Each row is a point on a landscape with many valleys, with its height.
From any point a ball rolls to the lowest of the 2 points nearest to it. It stops when none of these is lower. Distance is the straight distance between rows; heights are no part of it.
Z485 h=656: [-41 -27 -28 -13  20 -14  -4  -3  23  16  24 -32   5  34  -8 -17 -37  -8
  12 -32 -43 -33   0  -7  46  43 -25 -21   3  -5  -4  -6  18 -11  26  -9
  -3  -5 -21]
Z347 h=650: [ 30   8  42 -26  23 -26  -3 -25 -34  54 -73  -6   3  12   8  41  14  33
   3  -4 -10  12 -33  24  26 -53  24  24 -42  51  40  11 -55  55 -27  -4
  -6 -10   1]
Z46 h=243: [ 11  25  30   7 -14  30   7  36 -25  10 -11  11 -13 -45  28  -6  17 -33
 -16  -5  42  24 -14   1 -10 -18  12 -12   1 -11  -9  22  -1  38 -24 -21
 -15 -17 -27]
Z409 h=552: [ -7  -8 -11   6  45 -20 -22  25  24  33  33   1   8   9  -3  -2 -11 -45
  16  -1 -10 -27  -2   9 -10  15 -40 -17  32 -50  -3  -8  36  32  -5  -6
  -6 -17 -49]
Z803 h=310: [ 44   9 -15 -35 -33  -1  17 -19 -36  12 -28  18  31  17  30  11  26  32
 -17  -7 -13 -25 -19  22  18 -38  -9  45 -43  59 -20 -20 -41 -21   1 -27
  33  -5  41]
Z5 h=327: [ 28 -11  -2 -30  23 -43 -10  42  24  33 -14  13  -3  18  -6  27  19 -38
 -14  20  -9 -23 -10  -3  14  -1 -44 -14  10 -20  26 -26  -7  18 -17 -30
  15 -12 -38]
Z371 h=412: [-16 -16  49   6  71 -45 -18 -12  48  13 -39 -25 -12  44 -49  50   5   6
  -9  39 -49  14  25  -3  -3   3  -6 -33  -3  11  74  20 -25  -9   5  24
   4 -14   2]
Z277 h=385: [ 47  -1 -23 -17 -42 -29  22  24  -1 -44 -13  43  14   4  -5  12  42 -11
 -13  45  22  -3  -1 -12 -12   1  -1  33 -15   3  -1 -15   3 -46  -2   1
  40  20  17]
Z193 h=641: [-38 -11 -27  33 -14  30   3 -21  12 -53  37 -31   0   2 -30 -25 -38  35
  14 -16  -1  -2   2 -13  -7  42  49  15   4 -12  -1  -7  27 -36  22  44
 -25  49  34]
Z918 h=517: [-23   5  52  24  43  17 -22  -9  16   7  23  -7 -27 -43  16 -29  -2 -36
  10 -21  28   5  29  -6  -3  23   2 -50  33 -30 -14  31  16  38  -4  -4
 -30 -14 -38]
Z793 h=372: [ -7 -24 -38 -12  33 -28 -22  18  16  48  19 -16  17  38 -25  30 -15  -8
   9  -4 -37 -29 -26  13  12   4 -21   4  14 -21  13 -28  17  18  -5 -10
   2   1 -19]
Z813 h=257: [ 25  12  23 -34 -30  13  28 -24 -38 -15 -45  24   4   3  54 -14  23  31
 -11  -5  18  -5  23   6  10 -20   6  37 -36  66 -28   9 -36 -19   7   1
  38 -24  45]
Z642 h=655: [ -9  -4 -29  39  -7  32  -4 -23  -4 -44  35 -10  -1  -5 -33  -6 -12  30
  26  -6  13  26  -7 -13 -34  30  63  22   7 -22 -16  -8  35 -29  18  46
  -6  25  34]
Z219 h=659: [  5 -14 -11  13   9  18   6 -11   0 -31   4   8  -5   6 -30   9  -8  36
  16   1  -2  22  -6  -8 -31  27  48  15   2  -9  -1 -12  20 -12  19  46
   8   9  27]
Z433 h=381: [  7 -10  11 -15  65 -41 -22 -12  30  41 -18 -18  -4  38 -42  56   3  18
   6  12 -42  -3  -5   6  -6   5   9  -7   2 -10  54 -16  -2  21   6  17
  12  -7   4]
Z18 h=321: [  9   2 -18  -6 -63 -16  39  20  12 -74  -4  24   0   9  13 -28  19  -5
 -12  48  19 -15  40 -21  -2  13  -4  25 -17   7 -11  13   9 -68  16   4
  37  32  20]
Z965 h=673: [  3  -2   8  21  74  -5 -37 -12  15  60  24  11  -4  -3  -2  10  10 -35
  21  -4 -23  -2 -20  28 -23   1  -9   4  33 -58  -5   6  29  63 -18  19
  -7 -13 -35]
Z25 h=344: [ 34 -10 -49  -4  -8 -18  -5  17 -11  -5   9  22  23  23 -43  46   8   8
  -4  17  -9  -2 -42   1 -31 -12  21  49  -2 -27  15 -35  14 -19 -10  24
   8  27  17]
Z777 h=487: [-36 -21  36  19  79   2 -65 -67  31  29  33 -20 -28 -12  -3 -37 -12 -17
  33 -36  -8   8  23  -2   8  32  -9 -30  28 -29 -41  26  23  29  11  15
 -28 -17 -22]
Z393 h=484: [  7  35  -1  19  -6  45 -11 -11 -56  40   3 -16  -2 -30  11 -26  -3   7
   5 -24  -1  46 -54  12  -5 -33   9  -4   1   5 -33  16 -18  48 -31 -20
 -28 -21   7]
Z450 h=308: [ 10 -18   6 -15   6 -10  16  -4  18 -27 -32   5  -1  24 -26  22   2  32
   5  11 -27   6  18  -9 -11  17  17   3 -15  23  22  -8  -6 -27  21  25
  21   7  28]
Z314 h=446: [-21 -10 -53   0 -46   2  14  39  21 -31  24  -3  10   3  -3 -17 -32 -14
 -16   1   0 -46   4  -6  15  11 -19   7   1 -16  11 -19   5 -39  10  -5
 -14  39  -7]
Z534 h=248: [ 46  31  31 -16 -34   8  16   9 -57  11 -67  35   4 -19  42 -12  34  13
 -15   3  22  22 -39  20   4 -51  20  41 -43  37 -14  28 -49  29 -23 -13
   0 -18  -2]
Z105 h=604: [  4   6 -52  -1 -29   3  -5  48  -6   6  36   4  20   1  13  -5 -20 -43
 -16   2  21 -21 -22   2 -12  -7 -43  -4  31 -31  -9 -26  21  -7 -14 -29
   1   7 -29]
Z454 h=499: [-18   4  40   5   6  40 -13 -34 -37  40  -8 -20 -24 -38  34 -38 -12   7
  24 -41  16  40 -13  -2  30  -3  16 -26  -8  20 -28  22 -22  59 -14 -17
 -37 -29  -2]
Z10 h=624: [-49 -18 -36  23 -13  22  12  -2  23 -43  30 -30  -2   4 -26 -33 -48  22
   4 -18 -22 -30   5  -4  14  37  17   2   2 -13   9 -10  12 -35  25  27
 -25  47  13]
Z369 h=653: [ 17   4   4   4  55   3 -22 -13  -8  48  -2  15 -11   4 -12  40  10   8
  13   8 -23  20 -40  26 -32  -4  35  26   7 -40  14 -12   4  47 -17  29
  -3 -14  -3]
Z541 h=507: [-20   5  43  10  25  40 -19 -22 -11  26  14 -15 -25 -44  28 -34  -5 -20
  11 -36  24  23   3  -4  17   7   6 -40  18  -3 -26  23  -2  43 -13 -21
 -29 -25 -20]
Z756 h=586: [-45   7 -16  22 -22   4   1  18  36 -51  32 -21 -12  -9  -7 -37 -31  11
  13  -8  11 -17  39 -15   0  35  -8 -37  15 -29   2   1  32 -29  30   6
 -20  21 -22]
Z729 h=605: [-26 -15 -28 -38 -33  15  27 -14 -15  12  -6 -13   3   8  36 -13 -32  15
 -11 -34 -22 -31   9  -3  50   8 -10   3 -17  62 -17  -8 -17 -22  35 -15
  22 -18  23]
Z427 h=268: [-18  13 -21  -2 -35  51  22 -26 -29   1  18 -17  -4 -29  40 -26 -18  22
  -3 -39  15  11   7 -15  16   5  14  -8   2  42 -31  -5  -8  -8  15  -7
  10 -20  22]
Z316 h=637: [ 30  -9  24 -35  29 -18   2 -37 -13  34 -49 -18  13  32 -10  51   8  48
   6 -15 -25   3  -6   3  18 -32  16  18 -31  66  39 -10 -38  14   1   7
  18 -13  31]
Z252 h=465: [ 11  29 -35  22 -32  46   2   0 -46   4  32  -6  18 -16 -10   1   1   0
 -13 -12  15  35 -41   3 -30 -23  11  10  19 -12 -29 -19  22  -1 -15  -3
  -6  -9  12]
Z688 h=638: [-38 -29 -32  16  32   3 -24 -20  18  27  55 -30   8  18 -15 -21 -40   2
  18 -39 -32 -19 -14   8  27  31 -13  -9  23 -21 -26 -13  32   6  13   0
 -18   3 -13]
Z194 h=314: [ -9   5 -24  25  19 -23 -30  31  39 -32  33  17   6  13 -34  -3 -16  -4
  35  29  -7 -22   6   4 -52  12  -9   4  26 -79  31  -8  38   1  13  33
 -20  22 -25]
Z446 h=396: [ -9  -5  39   2  89 -50 -33 -19  47  46 -30 -21  -8  45 -41  66   9   9
  -4  31 -50   7   6   6 -11  -4   8 -15   7  -6  74   9 -10  19  -3  34
   6  -8   3]
Z456 h=658: [  4  10  43  19  48  15 -34 -23 -20  45  -7  20 -19 -20   2  18   7   0
  15   3  -7  40 -43  35 -40  -8  51  17  -4 -41   3  18   1  67 -24  29
 -21  -5  -9]
Z967 h=244: [ 31  13  29   0 -17  16  20  40 -14 -18 -27  39 -15 -32  13  -2  34 -27
 -26  22  46  29   1 -12 -22  -4  20   7  -7  -9   1  15  -2  11 -21  -1
   3  -7 -16]
Z649 h=365: [ 34 -10 -25  -9 -16 -28   7  27   3 -36  -5  33  13  17 -37  26  24   6
  -2  39   7  -4 -12  -7 -27   1   9  30  -8 -22  17 -20  13 -33  -1  16
  22  32  13]
Z770 h=233: [ 44   9  45  -9 -13   2  20  19 -33  -2 -52  43  -4 -19  16  10  42  -9
 -24  20  34  30  -8   0 -14 -20  34  28 -30   9   4  21 -24  18 -31   9
   9  -7 -13]
Z993 h=672: [ -6  39  20  31 -16  54  -4 -32 -41   3   4 -18 -17 -63  19 -30  13   8
   8 -35  50  52  -7 -13 -13 -11  44 -16   9   6 -44  18 -12  19 -22  -7
 -29 -16  24]
Z58 h=258: [  1   7 -42  13 -49   7  18  29   5 -67  19   2   7   3 -15 -18  -2   0
   3  25  36  -1  19 -26 -21  13  17  22  -4 -18  -2   2  26 -58  20  23
   7  38   6]
Z574 h=527: [-19   5  18  34  52   4 -39 -24  29  24  48 -20 -10 -26   7 -32   3 -42
  21 -26  16  -7  22   0   4  10 -21 -39  43 -38 -38  24  36  37  -7  -3
 -21 -15 -43]
Z117 h=418: [-18 -15 -41   4  -4  -4  -6  25  23 -14  35  -7   5  17 -24  -7 -37  -1
   5  -1 -17 -30 -11   3   1  21 -10   0  13 -27   7 -19  24 -14  12   7
 -13  22 -16]
Z692 h=636: [-18  -2 -22  14   8  36  -6  -8  -1  -2  40 -14  -5 -15  -6 -13 -19  11
   9 -28   0   8  -6   1  -3  16   9 -16  21  -7 -22 -15  18  -1  11   4
  -6  -4   0]
Z65 h=216: [ -3  -3  66   0 -20  38  41 -42 -36 -23 -53  16  -7 -20  57 -27  -8  27
  13  -8  41  35  39 -24  -7   4  50  10 -22  65 -17  43 -38   4  -4  34
  -7 -28  39]
Z503 h=215: [ -8  18 -32  10 -35  14  15  42  10 -27  22   2  -5 -22  12 -18 -10 -25
  -7   1  34 -13  14 -17  -1   5 -21 -22  24 -15  -7  -1  20 -28  13 -22
   5   0 -21]
Z470 h=291: [ -2  -3 -41   8 -71  -6  29  10   0 -86   3  -2   7  11   5 -35   7  -9
  -8  48  30 -18  39 -28  -7  18  24  52 -18  -4 -16  17  18 -76  20  27
  16  50  24]
Z112 h=435: [  1 -17  35   6  37 -56  -9  -3  57  -8 -37 -22   2  41 -64  47  12  23
  -9  53 -48  11  27 -12 -14  -7 -24 -17 -14   7  67   5  -9 -28   1  21
  19   7  10]
Z35 h=665: [-14  29  29  45   8  47 -35 -46 -21  -1  27 -24 -26 -63   4 -16  27  -1
  13 -30  49  51   8  -9 -27 -14  45 -23  31 -18 -49  15   2  23 -30 -20
 -40   5  19]
Z285 h=629: [ 33   4 -12  -7  11 -15  -3  41  13  -8   1  31  -5   2 -22  31  15 -19
  -6  31  11  -3 -16   4 -33  -4  -6  10  10 -41  22 -24  15  10 -14   5
  11   0 -19]
Z123 h=339: [ -4  10  19  32  39 -30 -24  26  47 -27  10  20 -11   5 -26  -8  -1 -12
  25  40  -5 -10  31  11 -52  25 -20 -31  30 -75  26  10  33  13  12  39
 -17   0 -41]
Z235 h=449: [ 17   7 -54  -2 -35  23   6  20 -39   4  22   8  29   4 -11  12 -10  -7
 -26  -3   9  11 -51   9 -23 -23  -2  26   7  -6 -15 -28  13 -15 -14 -10
  -4   7   6]
Z29 h=619: [ 25   0 -30 -17 -15 -12   3  48   5  -1  10  28   6  -4  -2  11   6 -23
 -11  15  15 -13 -17   2 -12  -9 -28   0  15 -19   5 -28   6 -11  -7 -18
   7   2 -16]
Z750 h=235: [ -7  16  50   3 -10  25   1  22 -39  36 -21   7 -20 -43  39 -12  -1 -21
  -8 -17  32  26 -22  13  15 -22  18 -15 -10   0 -11  37 -16  58 -30 -27
 -32 -20 -29]
Z734 h=584: [-10  13 -56  28 -20  13 -19  24 -11   6  70  -7  32   9  -2  -6 -32 -40
 -10  -9  15 -15 -28   9 -26 -14 -35  -5  48 -47 -15 -16  48   6 -22 -16
 -21  21 -19]
Z545 h=630: [ 22  -6   7 -43   9  -1   5 -40 -36  46 -50 -22  19  28  16  26  -2  49
  13 -28 -29  -8 -12  13  45 -33   2  17 -34  72  15 -15 -43  17   8  -8
  13 -23  27]
Z791 h=242: [-17  13 -31   3 -39  37  21  11  -4 -13  25  -8  -7 -28  30 -17 -16  -6
  -7 -20  19  -7  15 -19  12   7  -6 -17  11  17 -18  -9   7 -25  16 -13
  11  -2   4]
Z697 h=675: [-34 -29 -34 -19  -3 -42  -1  32  29  11  10 -17  11  37  -7 -10 -34 -22
   0  -6 -34 -45   7  -3  40  29 -48 -21   7 -20   8 -18   9 -14  23 -24
  -5   5 -36]
Z959 h=367: [ 26  -4   8 -29  45 -39 -14   7  15  51 -22  -1  -1  27 -23  57  14  -2
  -8  11 -29  -9 -19   6   6 -13  -3   0   0  -3  44 -19 -12  27 -15  -6
  17 -11  -9]
Z90 h=660: [ 34 -14  68 -30  10 -48  21   0  10  21 -46  23   1  11  14  33  41  -9
 -34  25  -7 -11  13   2  40 -29 -24  -7 -29  59  43  21 -54   5 -24 -28
  22  -2   3]
Z511 h=256: [ 12  -9  27 -24  -5  16  26 -29 -26  -7 -48   8  -2   6  32  -5   3  42
   3 -22   2   5  23  -3  12  -4  14  14 -34  65  -6   5 -34  -5  10  18
  21 -28  40]
Z373 h=366: [ 18 -25   3 -18 -39 -41  26  -4  12 -61 -22   9  21  32 -10   8  24  24
  -2  46 -20 -30  30  -6   1   7  -1  39 -38  31   8   6  -4 -68   6  13
  43  48  48]
Z138 h=224: [-14   0  69  -1 -11  -5  -9   8 -46  40 -31  26 -19 -31  26  12 -15   3
   5 -11  24  37 -36  30   4 -24  42  -8 -33  10   6  54 -11  72 -19 -15
 -36 -14 -39]
Z55 h=348: [ -1 -23 -27 -26  34 -64 -17  34  34  44  -4 -13  13  41 -17  30  -4 -25
   2   7 -29 -39  -8   1  20  10 -46 -12  10 -28  21 -23  11  13  -5 -24
   8  -5 -35]
Z407 h=234: [ 12  12  25  -6 -23  42  31 -36 -43 -15 -38   7  -3 -22  44 -25   4  37
   9 -24  28  28  15 -11  -8  -2  38  18 -22  54 -25  16 -24  -3  10  27
  15 -25  42]
Z443 h=607: [-56 -13 -37  33  -2  10 -10 -13  28 -25  53 -40   0   1 -21 -43 -53   4
  12 -25 -19 -35   7  -1  20  36  -4 -15  23 -32  -7  -4  31 -19  20  15
 -37  39 -13]
Z183 h=183: [ -8   1 -13 -16 -16  -8  19  40  29 -23   9   6 -14  -6  15 -15 -11 -19
  -8   8   3 -23  27 -17  11  23 -38 -35  11 -10   6  -6   6 -23  20 -17
   7  -5 -28]
Z874 h=214: [ -1 -16  81  -8  -2 -19   7  -4 -33  25 -56  36 -13  -2  21  33  -8  15
  -2   3  21  39 -16  26  14 -28  40   1 -44  36  26  48 -30  61 -21   6
 -31 -14 -22]
Z936 h=352: [ 17   6  14 -15 -54 -11  42   7   8 -61 -19  31 -10   4  45 -28  35 -14
 -21  50  30 -14  54 -15  -1   7 -11  20 -20  34 -34  23 -11 -60  17  -4
  61   1  31]
Z134 h=417: [ 38  10 -42 -22 -74  -9  25  18 -30   2   8  38  35  -8  28  -1  16 -20
 -39  21  16 -19 -26  15   3 -28 -25  45 -15  18 -28 -27 -17 -46  -5 -37
  29  19  20]
Z93 h=562: [-15 -23   4 -38  11 -37  15   0  21  10 -25 -23  -1  35  -5  16 -10   6
  -8  -6 -45 -28  26 -13  52  10 -34 -22 -16  42  31  -2 -15 -22  31 -15
  16 -14   1]
Z417 h=616: [-38  25 -39  47 -33  34  -1  -7   8 -41  59 -33  -4 -29   6 -27 -10  -6
   1 -27  37   0  19 -17  -1  15   9 -28  34 -10 -24  -8  31 -38   6 -17
 -21  21   6]
Z587 h=436: [-42   1  17  -8   4  24  21 -11  15  -6   8 -16 -26 -25  28 -36 -23  -4
   5 -31   3   7  38 -24  32  37 -18 -52  18  25 -10   9  -4  -5  27  -8
  -2 -30 -12]
Z71 h=286: [  9  18 -28 -27 -58  27  26 -15 -47   1 -15  11  18  -2  49  -9  -3  26
 -22 -16  -1 -22  -7  15  18 -25  -7  43 -31  61 -39 -11 -32 -33  14 -17
  31  -9  39]
Z153 h=325: [ 50   8  -6 -41 -16 -23   9 -14 -28  38 -38   4  33  11  14  31  38  27
 -11   1 -15 -18 -32  22  23 -53 -18  37 -38  55   0 -27 -55   0 -18 -31
  32  -6  26]
Z246 h=633: [-31  24 -33  54  -4  36 -34 -37   5 -15  76 -32   0 -31 -13 -14  -7  -2
  12 -30  36  11   8  -2 -16  -2  11 -25  47 -22 -46  -5  37 -12 -13 -17
 -32  26   7]
Z595 h=284: [ 38 -16  19 -28  -6 -79  13  24  49  -1 -17  19  13   9 -15  30  47 -16
 -22  46 -19 -25   8  -8  18  -8 -55 -20 -13   7  45 -14 -28 -17 -13 -42
  32  15  -4]
Z846 h=496: [-25 -28  19  15 -26 -27  21   8  44 -73 -44  -1   4  40 -49   9   6  31
   8  65 -34   4  66  -9 -12  12 -28 -11 -24  -1  29   8   2 -53  10  27
  18  22   9]
Z949 h=239: [ 27  15  39 -24 -30  18  30  -3 -41  -1 -62  29  -3 -18  54 -14  27  12
 -18   2  23  10   2   8   8 -32  11  29 -42  52 -11  22 -43  12 -13  -4
  13 -25  15]
Z149 h=254: [ 51  33   0  -5 -18  14   9   8 -58  22 -55  17  11  -8   9   0  26  22
  -6   2   6  31 -53  15 -14 -43  24  40 -35  20 -11   6 -44  29 -26  -2
  -3 -22   7]
Z712 h=255: [ -8   7 -65  27 -38  -3  -9  43   6 -45  51  10  28  22 -29 -13 -34 -32
  -9  15  25 -28 -21 -11 -29  -7   1  35  21 -54  21 -20  23 -28 -10  12
 -31  50  -1]
Z509 h=500: [-29 -26  51   6  78  -2 -34 -41  14  49  13 -12 -22   0   7 -22  -7 -28
  24 -31 -16  15   9  10  25  32  -2 -24  13 -20 -14  25   9  48   5   5
 -24 -30 -26]
Z983 h=463: [-10 -26  17   1   3 -46   4   2  51 -43 -38 -13   8  38 -56  27  -1  37
  -2  51 -51  -3  37 -11 -10   7 -17  -9 -22   8  50   3   0 -47  14  23
  18  27  16]
Z839 h=400: [ 37   4 -25 -22 -52 -17  26  18  -1 -22  -4  35  15  -6  21   2  28 -14
 -24  24  15 -22   1   2   3 -10 -18  30 -19  16 -15 -16 -16 -45   6 -22
  40  20  20]
Z282 h=662: [  5  11  42  17  32  10 -27  10 -20  46  -3  18 -14 -27   5   8   7 -20
   1   2   2  23 -38  28 -24 -14  26  14  -1 -37  -1  26   4  72 -34   1
 -22 -11 -36]
Z84 h=413: [-44  -3   4  -4 -16  18  31   4  23 -40   1 -15 -24 -15  16 -33 -23  10
  -7  -7  -1  -6  50 -26  19  35 -22 -42  10  21  -5  10   4 -28  39  -3
   8 -11  -4]
Z847 h=221: [ -8  12 -66  31 -64   4   6  41   0 -64  38   7  20  10 -16 -25 -13 -29
 -10  21  44 -20   3 -24 -21  -4  13  40   9 -42  17  -6  23 -58   1  12
 -23  50   4]
Z388 h=223: [  6 -10  13 -22   0 -24  23  35  31 -30 -20  17 -18  12  -7   5   4  -9
 -15  30 -14 -12  30 -10   8  14 -35 -26  -3   6  25  -3  -9 -23  11  -9
  13  -7 -13]
Z610 h=225: [ 19   1  54 -11  -7  12  12   7 -35  13 -50  31 -12 -17  21  12  15   0
 -15   1  21  28 -18   9  -2 -23  34  10 -33  23  15  24 -27  44 -19   4
 -11 -15 -16]
Z751 h=309: [ 23 -13  -5 -30   1 -60   2  50  44  -3 -13  25  -2  13  -9  16  17 -32
 -12  35  -8 -30   4  -7   8   2 -61 -20   3 -26  33 -22  -7  -8  -7 -33
  21   6 -33]
Z3 h=340: [ 38  -8 -13 -47 -15 -44   6  -7   1  41 -17  -4  32  17   1  44  32  10
 -17   5 -24 -34 -27  10  31 -39 -27  19 -28  49  14 -33 -36 -14  -9 -43
  40  11  20]
Z816 h=535: [-46 -23   0   4 -45 -21  27  11  44 -77 -32 -13   2  25 -39 -22 -21  24
  -1  44 -31 -28  66  -5   8  20 -36 -11 -23 -14  27   5   8 -51  30  19
  -2  35  -1]
Z358 h=483: [ 32  34 -16   9 -39  43  21   5 -59  -8 -22   9   8 -33  20 -12  23   9
 -13  -6  32  39 -23 -11 -21 -26  29  26 -13  16 -33   2 -13  -6 -11   3
   6 -19  18]
Z331 h=491: [ 33  13  -6 -10 -20  24  18   8 -33  -6 -24  19   2 -10   7   2  21   9
 -11  -7  16  21 -14  -3 -14 -13  24  23 -17  21 -14 -12 -11  -4  -4  14
  19 -14  13]
Z542 h=583: [-26 -29 -28 -40  -7 -12  18   1  11  10  -3 -25   5  26   6   6 -28   9
 -10 -25 -47 -37  10  -4  55  20 -17  -7 -14  44   3 -11  -8 -23  33 -11
  13  -4   6]
Z56 h=620: [ -5 -12 -16 -40  -9  15  16 -31 -32  29 -24 -16   6  14  30   8 -19  39
   9 -40 -28 -13  -6   7  51 -11  -8  11 -28  70  -9 -12 -33   4  26 -10
  20 -28  25]
Z840 h=512: [-21 -21  42  -9  79 -19 -19 -25  16  49  -8 -16 -18  32  -6  13  -6 -12
  17 -23 -33   5   6  10  25  25   7 -23   7 -11  22  10  -5  43  11  10
 -13 -33 -17]
Z964 h=666: [ -6   0  41  11  60  -5 -34   5   5  67   2  15 -15 -11  15  18  11 -43
   6   0 -11   6 -23  31  -8  -1   7   8  11 -50   3  28  19  82 -28   4
 -18 -16 -52]
Z362 h=279: [ 14 -16  33 -19   8   8  21  -8  -3 -17 -39  18 -14   6   4   5   5  19
   1  -1  -5  16  29 -13   0   6  19  -5 -19  46  13   6 -23  -8  10  22
  13 -20  18]
Z243 h=355: [ 40 -10  -1 -38  14 -36  -1   7  12  33 -25   7  10  13 -15  54  28   3
 -16  13 -19 -16 -15   7  16 -22 -16   7 -15  24  33 -24 -29   6 -15 -23
  28  -1   4]
Z912 h=259: [ 18 -18  16 -25   0 -52  12  17  39 -15 -28   9   4  22 -24  27  22   1
 -13  34 -31 -16  22 -11  11   6 -37 -15 -16  21  37  -5 -19 -28   7 -19
  24   6   7]
Z933 h=353: [ -3   4   1   2 -41   8  38  18  18 -68 -22  17 -16   0   9 -26  10   3
  -8  37  18   5  55 -32 -14  17  -4 -10 -10  14  -9  20   8 -52  25  18
  28   4  12]
Z512 h=664: [-12  11  39  36  48  33 -39 -34   6   3  26  -1 -26 -50  -3 -15   7 -10
  19 -11  31  32   7   2 -40  11  41 -20  29 -39 -21  16  20  31 -13  14
 -32   1   2]
Z670 h=476: [ 22  54 -21  24 -29  48   6   2 -64  15   3  -6   9 -31   5 -12  14   5
 -11  -7  24  55 -52   6 -31 -34  18  10   5  -1 -34   3  -5  14 -25 -12
 -19 -23  17]
Z317 h=525: [-14 -19  40 -27  66 -34  -9 -28   5  66 -29 -31  -9  48 -13  35  -3   0
  17 -23 -35   2   7   0  53   2   2 -20  -7  31  42  16 -21  31  12   4
   0 -38  -5]
Z465 h=538: [-10  -1 -12  26  39   5 -30   0  18  22  54 -10   4  -8  -1 -20 -13 -31
  18 -13   0  -8  -2  12  -9   8 -21 -22  44 -46 -29  -2  41  27  -5  -2
 -15  -8 -30]
Z778 h=639: [ 19   3 -21   6  29  -8 -20  30   5  28  25  16   3   1  -9  18  -3 -29
   5  12  -3  -7 -29  17 -34  -3 -18   7  27 -50  -1 -20  22  32 -18  -6
   1  -9 -29]
Z245 h=320: [  5 -16 -58  14 -14  -8  -1  23   3 -29  25  11  20  28 -47  21 -18   3
  -2  20  -4 -18 -31   5 -25   7  25  47   1 -38  18 -27  17 -29   1  31
 -14  47  16]
Z516 h=668: [ 39  -6  67 -32  -7 -61  33  -6  17  13 -33  28  14   2  37  22  59 -15
 -34  33  -6 -26  26   6  39 -30 -44  -5 -31  61  34  13 -59 -12 -14 -47
  47   1  27]
Z119 h=648: [ 24   8 -12   8  29  14 -20  11 -19  35  13  14  -2  -4 -13  23   6  -3
   6   3  -8  15 -40  20 -32 -13   9  14  19 -38  -6 -20  15  39 -22  12
  -6 -15  -9]
Z581 h=553: [ -8  13 -27  36  23  21 -37 -11 -11  44  64 -12  24  -4   1 -21  -8 -45
  11 -12   1   3 -27  17 -19 -19 -37 -10  49 -44 -46   4  50  47 -29 -24
 -13  -5 -22]
Z364 h=395: [-12 -22 -32  -3  22  -4 -11   6  18  15  21 -17   3  23 -28  18 -26  12
   8 -12 -36 -19 -24  12   5  15   3   4   8 -22  11 -27  20   5  13   9
  -7  12   2]
Z920 h=541: [-21 -25  14 -29  49 -35   1 -11  20  35 -23 -35  -5  48 -17  24 -14   1
   6 -26 -54  -9  17 -11  45  22 -22 -30  -5  26  33   0 -11   3  22 -10
  10 -30 -12]
Z311 h=458: [-49  -7  10   8  13  22 -14 -38  15   1  40 -43 -23 -31  17 -49 -20  -3
  17 -50   8  11  31 -25  42  40 -15 -49  30  11 -38   4  10  -1  20 -21
 -16 -17 -13]
Z687 h=287: [ -7  -5 -54  24  -8 -19 -23  38  21 -39  43  13  18  24 -40  -2 -29 -13
  13  22  -2 -35 -11   6 -42   3   0  30  18 -70  29 -22  28 -17   2  26
 -25  46  -9]
Z493 h=566: [  3  20 -35  25   5  27 -24   1 -24  25  58  -2  19   1 -10   3 -11 -22
   2  -8   1   9 -43  19 -34 -24 -19   3  46 -45 -29 -11  42  30 -23 -14
 -12   0 -12]
Z259 h=649: [  1   2   7   5  11  33   5  -9  -4  -8   6  -1  -8 -21  -1 -11  -4  21
  13 -15  12  27  -2  -6 -17  18  32  -9   6   0  -6 -10   5   5  12  21
  -1 -11  12]
Z174 h=644: [ 20 -13  40 -26  30  -4   5 -26 -19  28 -56   0  -1  14   4  31   5  31
   5 -11 -13  21  -4  11  17 -24  26   7 -32  46  34   3 -44  40  -5  17
   1 -18  16]
Z348 h=335: [ 23 -21 -10 -15 -16 -22  14  -7   7 -40 -27   4  20  31 -25  22  16  39
  -2  19 -20 -15  12  -7 -10   8  22  34 -31  32  11  -7  -3 -50  10  26
  33  33  42]
Z727 h=565: [-57  -6 -10   9 -34 -12  17  24  41 -64  -2 -20  -8   9 -22 -37 -30  15
   5  18 -15 -24  56  -9   5  32 -32 -31  -6 -31  17   7  14 -38  37  13
 -16  21 -28]
Z468 h=654: [ 38  -5  61 -35  11 -39   6 -12 -14  44 -61   8   6   9  11  41  37   8
 -19   8   0  -3  -8  15  40 -46  -5  12 -41  61  45  17 -61  36 -29 -20
   9  -5  -2]
Z604 h=602: [-39  24 -32  40 -43  21   8  11  22 -63  44 -23  -6 -16  -5 -31 -16   0
   7  -3  36  -8  34 -24  -9  28  14 -15  19 -26  -3   2  32 -47  20   9
 -15  30   2]
Z902 h=647: [ -9  42 -24  63   0  34 -32 -28  -3 -23  71 -19   5 -33  -5   3  21 -26
  13 -19  50  17   8   4 -43 -14   8 -25  60 -45 -39   1  46   3 -26 -22
 -37   8   7]
Z733 h=671: [ -4  -4  31  21  67  13 -36 -24  19  26  26   9 -22 -19   0  -9   3 -14
  22  -9  -6  13  -5  14 -25  17  18 -18  30 -43  -9  13  27  46  -6  25
 -18  -6 -17]
Z530 h=657: [ -6  30  11  56  27  35 -42 -41   1 -19  51 -13 -17 -50 -10  -4  25 -14
  22 -12  44  34  10  -4 -48  -6  38 -15  41 -50 -39  12  28  11 -20   1
 -35  11  10]
Z73 h=473: [-41 -13  25   8  46  22 -39 -59  16  17  36 -31 -30 -23   4 -43 -20  -4
  24 -44   6  20  16 -13  23  37  -4 -42  31  -4 -40  11  10  16  18   2
 -21 -15 -12]
Z718 h=433: [ 34  12 -45 -13 -49  13  16  15 -42   0  -4  28  31   4   4  14  14  -7
 -30  12  12   6 -44  13 -13 -28  -6  42 -12   9 -24 -29  -8 -26 -11 -17
  17   5  15]
Z173 h=289: [ -5  27 -29 -11 -50  53  25 -22 -52   6  -4  -7  10 -22  50 -26 -16  24
 -13 -35  10   4  -8   2  17 -19   4  18 -20  57 -46  -1 -21 -17  16 -13
  21 -21  33]
Z238 h=492: [ -6  15  22  13  19  35 -31 -33 -50  62   3 -21 -13 -18  15 -35 -10   7
  28 -32  -7  46 -51  17  19 -22   6  -6  -2   3 -34  20 -19  67 -30 -22
 -36 -26   3]
Z120 h=384: [-42  11   2  13 -43  10  43   9  30 -64  -5  -5 -25  -9  22 -42 -19  10
  -5  19  13  -3  71 -31  -2  39 -13 -27   0  17 -10  21  10 -47  37  13
  17   3   2]
Z30 h=623: [-35  -8 -20  25  19  19 -25 -22  24  -3  61 -28  -5  -7  -8 -29 -31   6
  20 -32  -6 -13   2  -4   8  30  -5 -21  32 -18 -27  -7  33  -6  17   7
 -21  13  -6]

Where does a ball stop that starts at each point below?
Z235: Z847
Z697: Z183
Z542: Z847
Z756: Z71
Z117: Z183
Z285: Z847
Z90: Z847

Call two points neighbours if one is among the 2 nearest of the other. Go from one point of each pair to the other, from neighbour to neighbour, staying as low as possible. Name the highest point that can't be avoided.
Z71 and Z30: Z697
Z65 and Z949: Z813
Z65 and Z847: Z373
Z183 and Z71: Z173
